Points, in no order, along strands that fork, close into loops and pass close to each other.
Two points are linked if the straight distance between their rows is under 107. Some points are linked to none.
(444): [  8 -13  18 -60 -13 -61  19 -69  17 -26   6  -2 -54  78  41  -6  51  -2
 -55 -38   3  23]
(33): [  7 -21 -14  39  28 -23  -3  27  20  -9   7  25  62   3   1 -18   0 -19
  55 -10 -21 -21]
(392): [-15   7 -15  61  36 -32  23  -9 -15  24  -3  48  51  -6  13 -23  -4   0
  32   6 -14 -23]
(522): [-10   4   8  29   8 -25  -1 -51 -18   0 -25 -11 -12  34 -31 -19  12 -38
  30 -31  12  33]
(949): [ 23   4 -38  18  -4  -5   9  31 -47   9  27   5  57 -23   6  15  56  26
  13   5  12 -14]
(993): [  0   5   2  38  12 -31  39  -9 -37  27 -18  -1  84  47  -3  -9  45 -26
 -21   3 -28 -14]
(867): [  4  14   3  18 -11  17 -16 -26  23 -14 -16 -34 -47  38   6 -14  24  18
  28   6 -11  52]
(833): [ -6  -7  -2  20  -8 -43  41 -69  -3  32   5 -16  -7  41  -7 -10  22 -12
  20  -3  18  18]
(667): [-37  37  46 -23 -46  29 -39  20  19 -23  -4  -9 -21  37   9  14 -12  -4
  16  -6  -6  36]
(780): [-59 -10  16  12  13  22  10  16  24 -18  25 -32 -46  -9 -15  22 -53  13
   5 -23   6  26]
(718): [-26 -32  16 -19  18   3  -5  15  48 -14  24 -37   1  15 -35  37 -25  16
   0 -13  12  11]
(365): [ -1  -4  38 -11  -3  72 -25  -6   0   9 -18  -2  32 -15  15  26  25  -7
  -3  34  12  -2]
(995): [ -2  27 -16  -6 -19  -1  11 -30   4   4  23 -65   2  28 -55  10 -33  36
  24  -2  -2  10]
(827): [ 11 -12  -3   6  11  35 -17  -4   4  20  -2  47 -30 -53  14 -32 -31  11
  27  15  13 -22]
(955): [-13 -45 -19 -29 -30 -34  10  -2  21 -23  -2  -5 -25  25  28  34  56  -8
 -42 -17   8 -31]
(1019): [ -2  18  33 -25 -34  58 -48   8   5  -6  -9 -17  11  29  12  14  17  10
   6   7   4   6]
(1039): [ 15 -21   3  -5  13 -17 -11  22  55 -47  14  19   8   9  -1 -16  -3 -13
  32   2 -29  -9]
(670): [-12  -4 -20  25  -8  -4  30 -22  15  26 -32  15   6 -13   9  16  50  -9
   5  33  -5 -13]
(892): [-34  -9 -37  17 -12 -40  39 -42 -29  30  23 -45  55   1  17   9  63  13
   0  -7  14 -31]
(506): [ -8 -39   8 -38 -37 -21 -14  64  13  18  22  45  39  16 -16  26  -6 -10
   6 -12  39 -33]
(654): [  2   5   3  22   5  74 -20   2 -13  37 -57   1  10 -37   8  26  11   1
  12  24   7  18]
(154): [ 28 -16 -21   3   7  -8   1  24  18 -42   4   0  17 -42 -28 -23 -44 -36
  20  12 -38  -6]
(666): [ -4   1  11  18   7  32  21   3  36 -19  21 -29 -14 -31  38  -1 -37   8
  10  37 -40  -3]
(722): [-22 -25 -22  20  -5 -41  43 -44  -5  19  21 -16  31  18  -5 -30  19   3
   4   1   1 -40]
(973): [ 65  33  -2  21  13 -17  10 -25 -27  -9  -6 -15  -6  10  -3 -39 -31 -21
  -4  14 -39  -2]
(412): [  1 -38  -2 -11  -7  11 -10 -12  37   8   7  49 -11  -3   2 -47   6  18
   2  18  11 -50]
(1029): [ -4   0 -13  41   9 -40  37 -26  -4  -1  11  40   2   8  11 -41 -18   0
   7   6 -24 -39]
(103): [-17  14  37  -8  29   1   3  13   3 -21  -5  10 -47  28 -34 -10 -60  -5
 -58 -24 -13  -2]
(358): [ 31 -13 -59  39   8 -12  -3 -24 -12  21  -7  18  10 -60 -25 -33 -43  12
  49  41  -3  33]
(143): [ 21 -12 -69  38 -17   4   4   7   2 -10   8  13 -21 -46  -4 -21   3  21
  50  12  -6  11]
(72): [ 16 -33  22 -17 -32  12  -5  26  18  31  -1  -6   1  -9  -7 -22 -18 -50
   5  14  25 -31]
(668): [ 10  11  36 -32   2 -19 -23   2 -22 -26  22  -1 -36  62  28  14  18   5
 -44 -36  23  -5]
(5): [  6   2   5  12  28  36 -26  11   8 -42 -51  24 -19 -35  19 -22 -28 -43
 -20   9 -53  12]
(880): [ 50   3 -40  22  18  42 -35  40 -28 -25 -42  29 -13 -44  22 -18 -30 -27
  -6  -2 -43   7]
(314): [ 23  10  33   9  -4  34 -25  23 -53  19  16  21 -20  20  18   1  16   5
  -7   3  50  11]
(572): [-17  -7  22 -50  -1  47 -21  44  14 -67  33  -8   1 -26   6  -3 -28   1
 -31 -19 -21 -30]
(491): [ -5  18  14  11  22   5  30 -44   4   4  -8 -22  18  50  12  16   7  19
 -45   5 -31 -32]
(257): [  3   4  21  -5  38 -20  37 -47  -2  37  -3 -36  56  51  -1  48  33  25
 -41   8   0  -7]
(1032): [-32  24   1 -28  15  58 -45   2  13 -42 -32 -26 -70 -61  11 -51 -35  12
 -15 -14 -15  27]
(287): [  1  29   1  11 -14   6  11 -10 -21  24  17 -35  33   4 -47   6 -61   8
  21  19  -7  -1]
(844): [ 46  -5   8  -5 -21 -11  14 -10   7  18 -11 -12  -2  16 -27 -41 -18 -32
 -11  29 -12 -12]
(1007): [-13  -3   2 -34 -32 -16  10 -20  10 -28  28  57  39  -2  12  28  40  25
   7  34  -3 -28]
(308): [-12  -2   5  11  24   9  37   7  28  28  14 -32   6 -41   9  26 -34  -6
  21  16  -4 -24]
(612): [ -4   8   6 -18  15  39 -33  63  33 -47 -50  33 -14 -36  -1  25 -17 -37
   2 -16 -37  13]
(329): [-30 -31  11  20   4  10  15  45 -21  28  11 -10  65  -3 -10  39  27 -20
   2  -1  27  18]
(420): [-18  -7  -2 -30  10 -13  24  10  33  40  10 -30  27 -46  -9  67   2  -2
  13  -1  26 -41]
(192): [ -5 -24 -44  34   8  16  12  12 -30  50  -8 -43  50 -51 -45 -15  12  -4
  11   9  15  18]
(199): [ 18 -19 -14  25  16 -32  12  59  -9  60   5  35  28  10 -16  -7   8   9
   6  -5  26 -23]
(161): [ -4 -42  24 -60 -20 -82  20 -81  -7   6  12 -16 -15  75  57  34  26  18
 -60 -50  25   7]
(712): [-21  46  35 -26  12  -3 -31 -11  13 -33  -4   3 -55  37  31 -32   4  16
 -32 -32  -7 -20]
(738): [ -1  -4  33 -35 -26 -24  11 -21  19   9  35  34 -29  36  12   1  -6  29
 -18  25  29   1]
(35): [  5  20 -43  44   7 -26  21  33 -23  80 -12 -29  67 -42 -48  -1 -12  13
  34  17   2  24]
(2): [ 44  -6  14 -25  14  35 -33  77  -2  -7   2  14 -31 -15 -15  24  -4 -11
  -5 -21  25  18]
(561): [ 30  -2 -18  18  29  45 -16  38 -56  -5  10  37  30 -32  13  12  39  12
  -7  -7  11 -21]
(905): [-16  42  15  19 -10  14  -4  -7 -15 -14  12   4  14  18 -26  -7 -84  16
  11   8 -30  17]
(606): [ 29  -2 -16  42  35  38  -8  45 -56  24  -9  37  25 -55  49   1  23 -21
  27 -16  10 -16]
(12): [-12  12  15  36   6  -3 -19 -36 -47 -14 -17  44  -6 -11   4 -25   7 -36
  35  -2  18  30]
(906): [  8  12  56 -32  40  22 -25  46  32 -35  -3  20 -42  -2 -14 -17 -53  -6
 -32  -9 -10  22]
(643): [  0  10  39 -52  -1 -42  18 -27  22   4  27  64  28  39  11  48  14  29
 -21  21   9 -24]
(183): [ 28 -15  -3  15   7  -5   5  49 -14  -5  26 -17  19 -42 -22 -11 -74 -52
  34  -7  -5   8]
(159): [-16 -32 -20   4  18  -6  10 -16 -22  27  22 -48  78 -22 -67  -8  24  18
   0   1  22   7]
(713): [  8 -29  -4 -37   0 -58  17 -47  33 -37   5  -2 -22  41   9 -12  45 -15
 -35 -23  -3 -17]
(349): [ 12   7  15 -30  11 -10  -7 -23  44 -23  13 -54 -19  25 -49   6 -31   9
  13  -3  -4  29]
(777): [-25 -18 -35 -31 -17  18 -34  11  45 -59  -4  23 -39 -24   5  -6  50  27
  11 -18  -4 -12]
(932): [-25 -21 -26 -25 -47 -12  -6   4  36 -51 -16  19 -52  19  32  -4  66  13
 -29  -8 -10 -11]
(23): [ 31  -4  11   6  18  38 -33  49 -53  -8   8  29 -51 -21   0 -15 -22  -7
 -14 -23  31  24]
(838): [ 22  75   6  -8 -27  -9 -14  16  31 -20 -39  16 -54  -7  35 -11 -13  -6
  11  18 -46  13]
(875): [-38 -33 -16 -28 -28 -11 -11 -33  44 -12   1  42  30   7  -7  -5  32  24
  11  11   5 -53]
(125): [ -8 -44 -49   6 -28  14  -9  23  17 -22  24   2 -21 -27   1 -10  30  24
  43 -12  23  -6]
(1004): [ 13  10 -16  -2  13   8   6 -37 -16 -25  10 -35 -24  17   2 -18   7  28
 -44 -15 -20 -46]
(248): [-13  44  21 -52  12   3 -32 -30  35 -14 -35  -6 -73  -6   1 -22   8  12
 -25 -15   6 -10]
(733): [  6  15  21  12  12 -18  20 -35 -27  40 -17 -28  85  55 -35  19  40  -5
  -9   5   1  30]
(675): [  8 -27  19 -31 -29 -25  19  -6 -20 -18  46  19 -39  44  14  -1  21  16
 -56   1  26  13]
(1008): [ 17  22  -8 -25 -21 -24   9 -53  22 -24  12 -38 -54  55  12  -5  40  38
   3  -8  -5  51]
(353): [ -5 -13 -16 -38 -18 -57  31   1  33  13  15 -46  24  -8   8  80  24 -10
   5 -10  19 -33]
(1036): [-32  14  20   9  -2  20   9  13  39 -20   5 -21 -55 -21  15 -17 -69  -2
  -1  17 -34  31]
(800): [ -2 -17  22   9  -1   2  -7  17  -5  17  -4  -9 -18 -25 -17 -33 -74 -61
   9 -15  10 -14]
(487): [  8  19 -21  45   4  30  23 -19 -27  40 -45 -12   7 -30  -1  23  21  13
  -6  44  -6  21]
(473): [ -7  46  26  -9 -22  13 -21  41  23 -32 -26  15 -14   3  -1  23 -32 -29
  25   5 -29  31]
(625): [ 41  -3 -48  47  29  20 -40  17 -53  21 -46  52   6 -57  30 -29 -15 -36
  33 -12  -6  -2]
(851): [ 15  -3   7  -3   9  52 -19  80   1 -11 -26  25   2 -18   7  48  13 -22
  -6 -16 -11   7]
(368): [ -9  -7  23   1  11 -36  25  -7 -73  64  38  -8  85  34  -2  -8  33   5
 -52 -13  36 -20]
(972): [-54  11  19 -40  -6  43 -42   3  29 -22 -18 -12 -60 -33  10 -28 -20  -2
   1 -24  10 -14]
(240): [-21   1 -24   3 -59 -31  45 -17   9  20 -21  28 -10  29  -6  31  36   1
 -20  32   1   9]
(736): [ 11  32 -17  25 -13  29 -20  16  25 -23 -45 -29 -50  12  26 -16   0   9
   6   6 -47  33]
(769): [  0   0 -15  39   9  17 -19 -37 -26  48 -20  35 -25 -61  10 -35 -65  -3
  38  36  14  22]
(652): [-23 -12 -16  -1 -33 -65  40 -51   4  47 -11  -4   0  50  14  29  57  -3
   4  -1  26   4]
(834): [  0 -19 -13 -26   4 -34  32  -8 -23  28  43 -55  32 -21 -45  41  14  19
 -15  -5  45  12]
(856): [-19  44  20   7  22  18 -28   3   1 -27 -17 -22 -24  28 -30 -14 -68  12
  -6 -36 -28   9]
(967): [ -6  33  42 -40  18  19 -48  26  26 -38   8   7 -60 -20 -23 -34 -51  13
   5  -6   4  72]
(693): [ 78  18 -42  26  13  10 -19   8 -34 -21 -10   6  -6 -32  10 -35 -15   0
  -2   9 -34 -19]
(954): [ -5  10  21  45  20  26 -20 -13 -61  32   2  42   4  -3  23 -11  15   0
  26   8  38  18]
(853): [ -7   7 -24  38  -3  -8  42   2 -43  16  15 -11  62  20  26  22  56  18
 -20  11 -10 -16]
(84): [-26 -27  -6 -30 -24 -52  34   0 -17  21  59 -53  60   7   2  75  10  15
  -7 -11  42  -5]

A piece is all that can be reached along the links. How many separate loops has the piece of each point below (a circle has one, a figure eight two, a Y none), and how many tips (points with one link)?
(561): loops 3, tips 2
(103): loops 0, tips 2
(444): loops 0, tips 2

How many points has the smallest loop of links through each point below? Write 0 if it is on no loop.
(33): 19
(473): 18
(192): 0
(736): 0

A tip is a point with one link. Name the tips that can be reached along the links from each point below, in the order of the rows.
(1007): (1032), (161)
(867): (1004), (1008)
(856): (35), (967)

Name the points in between on the shortest way along the links from the first point to the second, in order.
(905); (84): (287), (995), (349), (718), (780), (1036), (666), (308), (420), (353)
(1019); (800): (667), (473), (612), (5), (880), (693), (973), (844), (72)
(5); (1029): (880), (625), (606), (561), (949), (853), (892), (722)
(314); (993): (954), (12), (522), (833), (722), (892), (853)
(1039); (1019): (33), (392), (1029), (722), (833), (652), (240), (670), (487), (654), (365)
